A landscape with many valleys, sampled at points; each row gives a point and its height.
A ball rolls from a point to the lowest of its 6 nearest points, and stops where none of them is lower. Distance is the straight distance between rows; heights are no part of it.
<713>: [ -7   7  -6  14 -22  16  13  16  -5   2  22  26 -15  -5   4 -24 -18   2
  -6   3  35]  (h 262)
<598>: [-10  20  39  19   9  28  25   7   9  22 -20 -17   7 -15 -28  10 -17 -47
  12 -48 -13]  (h 201)
<265>: [  4  32  -8  -4 -41  23  18  21 -10  17  49   3  -2   4 -21 -38  20  -1
 -24  18  73]  (h 300)
<499>: [  9   3 -26 -17 -50 -23 -47  -8 -20  -1  31  14  27  10 -17 -23  24  44
 -23  28  26]  (h 130)
<545>: [-24  41  25  20 -51  18  18   4 -16  47  20   6 -17  -2  -8 -33  26 -31
  -7  -6  65]  (h 231)
<487>: [ -6   6 -17 -11 -41  -7 -20  -2 -23  -2  35  24  23   1  -3 -28   1  41
 -11  28  16]  (h 458)
<188>: [ 16 -23 -12 -24  24 -33 -27 -10   3 -41 -13 -23   7 -13  31  15  11   7
  -8  15 -23]  (h 117)
<760>: [  8  34  -9  -7 -42   4   0  13 -13   0  43  12  11  -3   1 -43   1  24
 -21  23  32]  (h 361)
<599>: [ 18 -14 -31 -40   1 -34 -19 -15   9 -28   0 -18  19  29   6  23  35  41
 -13  49  21]  (h 216)
<936>: [-14  20  26  -3   5  11  20   2  21  20 -15   4 -24   4 -17  12 -15 -14
   4 -36  -4]  (h 323)
<391>: [-29  23  43  31 -25  18   4  17 -20  28   1   8 -19 -12  -6 -33   6 -29
 -10 -10  33]  (h 225)
<259>: [ 17 -40 -11   0  39 -13 -20  -8  -3 -36 -24  -7  -6 -16  21  14   3  -6
  10   4 -42]  (h 281)
<984>: [ -4   6  15  12  24 -14   5   2  14  19  -1  -3 -23 -14  -6  13 -18 -13
  -4 -45 -26]  (h 271)
<708>: [  7  -4 -28  -7 -33   8  -5  -8 -13  -5  10  14   7   7  14 -21  13  34
  14  25  12]  (h 368)
<52>: [-23  20   8  10 -30  15   5  25  -7  21  35  11 -22   5   8 -32  -4  -5
 -22   6  52]  (h 234)
<817>: [ 17 -21 -22 -21  17 -16  -9 -21   3 -14  -6 -20   7 -15  26  -1  23   5
   3  10 -24]  (h 106)
<848>: [ 15  -5 -30 -16  -1  10   7  -5  -1  -2  -1  -2   3  -5  14  -9   5   9
  25  14  -1]  (h 70)
<625>: [ 14 -12 -16 -49  11 -32 -21 -20  18 -25  -4 -25  16  10  12  28  29  25
 -17  42   1]  (h 140)
<604>: [ -6  28  40  47  30  19  38   8   6  20 -16 -13  14 -24  -2  22 -29 -66
   6 -47 -30]  (h 260)
<422>: [-18  23  34  10   2  23  22   9  14  30 -15  -9 -11   3 -18   4 -17 -17
   8 -27  -1]  (h 250)
<608>: [  5   3  -2   0  25 -13   0  -1   8  19   7   1 -19 -17  -1  16 -12  -9
  -6 -39 -37]  (h 284)
<340>: [ -7  19  35  48  29   8  29  18   2  16 -13 -12  22 -18  10  22 -43 -47
   2 -52 -38]  (h 354)
<883>: [-11  -3  19  32  50  -2  21   6  -3   6 -28   0  -1   7 -11  39 -37  -7
  13 -44 -54]  (h 282)
<997>: [ 16 -32 -43 -19 -26 -32 -53  12   3 -35  21   1  14  30 -23  -4  39  46
 -24  54  34]  (h 209)
<621>: [  4  24 -12 -19 -54  -1 -27  -1 -16  -1  43   6  26   7 -18 -43  13  36
 -16  27  34]  (h 268)
<445>: [  2   5 -20  -2 -35   1  -7   2 -21  -6  20  14  17  -1  16 -30  -8  30
   6  24  18]  (h 406)
<80>: [  5 -13 -28 -37   2 -27 -18 -27   7 -17  -5 -19  23  23   9  22  39  29
  -9  40   8]  (h 316)
<450>: [-35  21  38  30 -18  34  15  12  -2  19  -9  13 -21  10 -11 -14  -6 -14
  -4 -14  25]  (h 220)
<194>: [ 26 -43 -13  11  69  -3  10 -18   5 -16 -28   0  -1   8  -4  43  -7 -18
  18  -6 -57]  (h 299)
<61>: [  5  39  -3 -14 -55  18   9  17 -10   9  58  11  18   6 -21 -53  15  21
 -15  20  58]  (h 380)
<437>: [  0  15 -18  -2 -38  -2 -11   6 -19 -10  23  23  13   0   4 -35   2  34
 -11  18  25]  (h 392)
<328>: [ 21 -42 -14  -5  50 -12 -18 -11   3 -45 -36 -14   2  -7  19  31   0  -5
  -1   7 -46]  (h 307)
<724>: [ -2 -21 -34 -17 -16 -31 -44  -4  -1 -31  11  -3  13  38  -6   6  37  39
 -15  54  33]  (h 230)
<411>: [ -6   5  28  16  33  -8   7  11   5  18 -11  -6   3 -13  -7  27 -30 -21
   1 -47 -45]  (h 269)
<629>: [-27  36  23  11 -46  28  18   6 -14  50  32   7 -11   5  -6 -25  31 -30
 -13   8  79]  (h 233)
<17>: [-17  29  13  12 -38   8  19  16  -8  23  47   7 -12  -3  -4 -28   7 -16
 -25   3  62]  (h 235)
<352>: [  0 -12 -27 -20 -47 -33 -58  -1 -12 -11  25  15  22  27 -20 -20  38  40
 -22  41  25]  (h 186)
<568>: [ 34 -45 -12 -20  66 -15  -3 -28  29 -55 -50 -23  -1   3  -1  46   0 -12
  14   3 -57]  (h 385)
<173>: [  6  10   7  -4  19 -11   5  -2  18  26   3   9 -19 -14  -6  16 -19  -7
   0 -40 -18]  (h 308)
<492>: [ 29 -45 -14  -5  60 -10   4 -18  18 -51 -47 -15   0  -2   4  43  -1 -13
  15  -1 -57]  (h 356)
<386>: [  5  19 -16 -22 -59 -10 -32  -9 -17   4  39  22  31   7 -15 -25  19  39
 -26  27  30]  (h 223)
<988>: [  7 -22 -29 -40 -11 -21 -23 -17   9 -17  -1 -12  17  30   4  14  32  38
  -5  48  17]  (h 396)
<939>: [  6   0 -30  -8 -21   0  -3  -5  -3 -10  -1  10  11   5  10 -16   7  24
  26  24  13]  (h 198)
<920>: [ 20 -22 -13 -33  22 -43 -24 -11  11 -39 -19 -22   0   0  33  20   8  22
 -15  27 -27]  (h 123)
<1014>: [-33  30  44  21 -39  18   5  12 -17  37  20   2 -18  -7   0 -34   9 -28
 -11 -13  49]  (h 227)
<133>: [ -6  22  23  -3   8   3   5   1  21  24  -4  -6 -26  -2 -20  14 -21 -19
   6 -48 -12]  (h 287)
<398>: [ 13  -3 -27 -15   4  15   6 -13  10   5   4   8 -12  -4   6  -8  -3   6
  21   4   6]  (h 116)
<236>: [ -2  -8 -30  -5 -37 -22 -40   1 -18 -12  15  17  27  22  -6 -14  24  45
 -20  36  20]  (h 420)
<470>: [-10  26  41  10   9  17  27   6  22  26 -15 -16   3 -13 -18   7 -18 -22
  12 -40 -18]  (h 229)
<237>: [-17  14  48  29  -3  42  28  10   9  25 -25 -14   3   1 -25  -5 -12 -43
  18 -31  -3]  (h 159)
<69>: [ 19 -47 -19   1  61  -5   2  -9  14 -43 -34  -7  -9   2   1  39  -6  -7
  10   2 -51]  (h 334)
<718>: [ -9  33  52  41  12  38  42  14  13  21 -17 -17  17 -14 -20   3 -17 -53
  14 -35  -3]  (h 200)
<442>: [ -6  28  47  36  18  15  28   9   9  21 -16 -18  25 -25 -12  10 -24 -55
   4 -48 -25]  (h 232)
<776>: [ 14 -32  -9 -12  36 -18 -18 -15  -5 -28 -17  -9   0 -21  28  14   9  -3
   3   5 -40]  (h 178)
<979>: [-26  10  21  17 -17  13  14  18   4  20   1  20 -33  15  -6 -17 -17 -13
  -9 -12  31]  (h 228)
<209>: [ -2 -11 -31 -11 -22  -4  -5 -13 -13 -10   4   2  23  13  16  -7  13  35
  10  38   9]  (h 565)
<822>: [  2 -14   8  25  43 -13  10   5  -2   8 -16   2  -7   1  -8  41 -33  -5
   8 -41 -52]  (h 275)
<880>: [-34  20  44  39 -19  32  13  17 -10  22 -19   3 -23  -4  -9 -26  -3 -34
   6 -15  27]  (h 224)
<440>: [  3   9   0 -14  -1  18  16  -2  19  18  -1  14 -28   3  -9   2 -19  -1
   7 -11   2]  (h 370)
<863>: [ 22 -17 -19 -17  23 -19 -20 -15  -6 -20  -5 -13   1 -24  17   0  10   1
   2   0 -30]  (h 124)
<674>: [  0 -23 -35 -16 -24 -21 -35  -6  -2 -17   8   8  20  33  -5   1  30  40
 -11  49  21]  (h 365)
<4>: [-18  43  13   8 -50  21  17  14 -11  35  44   0  -7  -2  -8 -26  24 -19
 -13   9  79]  (h 240)
<895>: [-20  21  43  30   6  38  30   9  10  31 -23 -10   0  -5 -28  -3 -12 -42
  15 -35  -5]  (h 183)
<839>: [-30   6  41  23 -12  32  14  13   7  16 -26   8 -17   8 -24  -4  -8 -25
  13 -22  15]  (h 208)
<952>: [ 24 -10 -22  -3  23  -5   1  -3   9   2   2  -4 -16 -15   7  -2  -1  -8
  15 -16 -24]  (h 219)
<1010>: [ 12 -45  -8 -10  35 -15 -15 -19   8 -54 -40 -15  -5   1  26  33   4  11
   4  17 -43]  (h 245)
<954>: [ 16 -40 -12  14  62  -3   2   0  -2 -11 -22  10 -14  -4   5  36  -9  -6
  11  -6 -55]  (h 295)
<416>: [-12   5  32  38  30   0  31  23  -6  10 -19 -14  17  -4   2  29 -50 -25
   5 -52 -50]  (h 337)
<37>: [ -5 -14 -26 -32 -15 -10 -17 -21  -8 -22  -8  -1  16  26   2   7  31  34
  -3  46  16]  (h 682)
<694>: [-32  16  40  26 -23  18   7  16 -11  22   1  16 -30   2  -2 -30  -3 -21
 -11 -13  34]  (h 222)
<763>: [-28  13  45  45  -8  46  23  12  -8  25 -20  10 -15   2 -26 -20  -7 -37
  13 -15  14]  (h 217)
<359>: [ -1  -5 -30  -7 -33  -3 -29   0 -15 -18  11  14  28  15   6 -16   9  46
  -6  36  20]  (h 691)
<255>: [ 16  -6 -29 -32   4  -6  -5 -21  -1 -12  -7 -13  24  -7  17   3  18   8
  10  24  -5]  (h 97)
<315>: [ 17  -9 -16 -46  12 -37 -29 -24  16 -27   0 -28  11   0  29  19  25  23
 -15  32  -9]  (h 119)
<171>: [ 10 -38  -9 -21  36 -28 -20  -9   2 -54 -32 -15  -6  -3  28  21  -4  16
  -2  20 -42]  (h 158)
<962>: [ 15  -7 -25 -22   0   5   7 -25   5   4  -2  -6   3  -7  20  -8  13   9
  18   7  -4]  (h 89)
<130>: [ 23 -12 -16 -13  25 -11 -10 -10   5  -5   2  -6  -2 -21  25   3   2  -6
   7  -3 -25]  (h 176)
<684>: [  6  12  -1   5 -43  13   5   9 -18   2  43  20  -2  -8   0 -42  -9  10
 -19  14  44]  (h 293)
<275>: [ 14 -12 -13 -41   5 -28 -20 -24   5 -18  -4 -18  15   0  24  14  18  12
   0  26 -10]  (h 109)
<103>: [  1  -2 -23   2 -22  12  16   9  -7  -6  11  20 -11  -2   6 -22 -18  15
   6  14  19]  (h 301)
<784>: [ -9  24  29   1  11   0   6   7  13  25  -5  -4  -7 -11 -21  21 -23 -16
   8 -43 -29]  (h 254)
<415>: [  7 -27  -9  18  53 -12   6   1  -3  -2 -18  14 -12   1  -5  42 -28 -10
  12 -22 -53]  (h 279)
<772>: [-24   7  18  10  -7  24  20   8   8  16 -11   7 -29  10 -14  -8 -18  -8
   5 -20  20]  (h 238)
<508>: [ -3  10 -12  -2 -31  11   4  11 -17  -4  35  18   2  -8   5 -30  -9  12
  -1  14  20]  (h 315)
<881>: [ 28 -12 -19 -22   3  -3   3 -22   7  -2   2  -7  -7 -13  18  -3   8   6
  24   3 -10]  (h 96)
<428>: [  2  22   2  -7 -43  13   5  20  -8   3  49   4  12  -1 -14 -43   5  15
 -17  14  62]  (h 359)
<926>: [ 11  -9 -10   7  38 -16  -2   2  12   8   2   4 -13 -14   6  19 -14  -5
   4 -31 -38]  (h 303)
<3>: [  3 -18  -2  19  64  -9  25  -2  -5   5 -28   0 -11  12  -9  52 -21 -13
  19 -27 -64]  (h 285)
<305>: [-15   9  27  27  32  -8  18  15  -5   7 -29  -4  12  -1  -4  30 -37 -20
  10 -48 -50]  (h 286)
<122>: [-29  22  31  18 -32  14   4  16  -5  16  14  15 -27  -9   6 -27  -5 -22
 -22   7  43]  (h 226)
<905>: [ 14 -36 -14  16  47 -16 -13   3   2 -10 -14   9 -15  -7   3  28 -13  -8
  10 -20 -50]  (h 298)
<938>: [  9 -13 -24 -29  -4  -3  -7 -18   7  -7  -3 -13  21   6  18   0  21  16
  10  29   1]  (h 146)
<696>: [ -1  -5  -8  -5  -5  13  18   8   9   9   0  17 -24   4   2  -5 -14  10
  11  -4  20]  (h 264)

For each start below, name the point where the ball stops.
<599> | <848>
<1010> | <848>
<194> | <237>
<265> | <237>
<3> | <237>
<954> | <237>
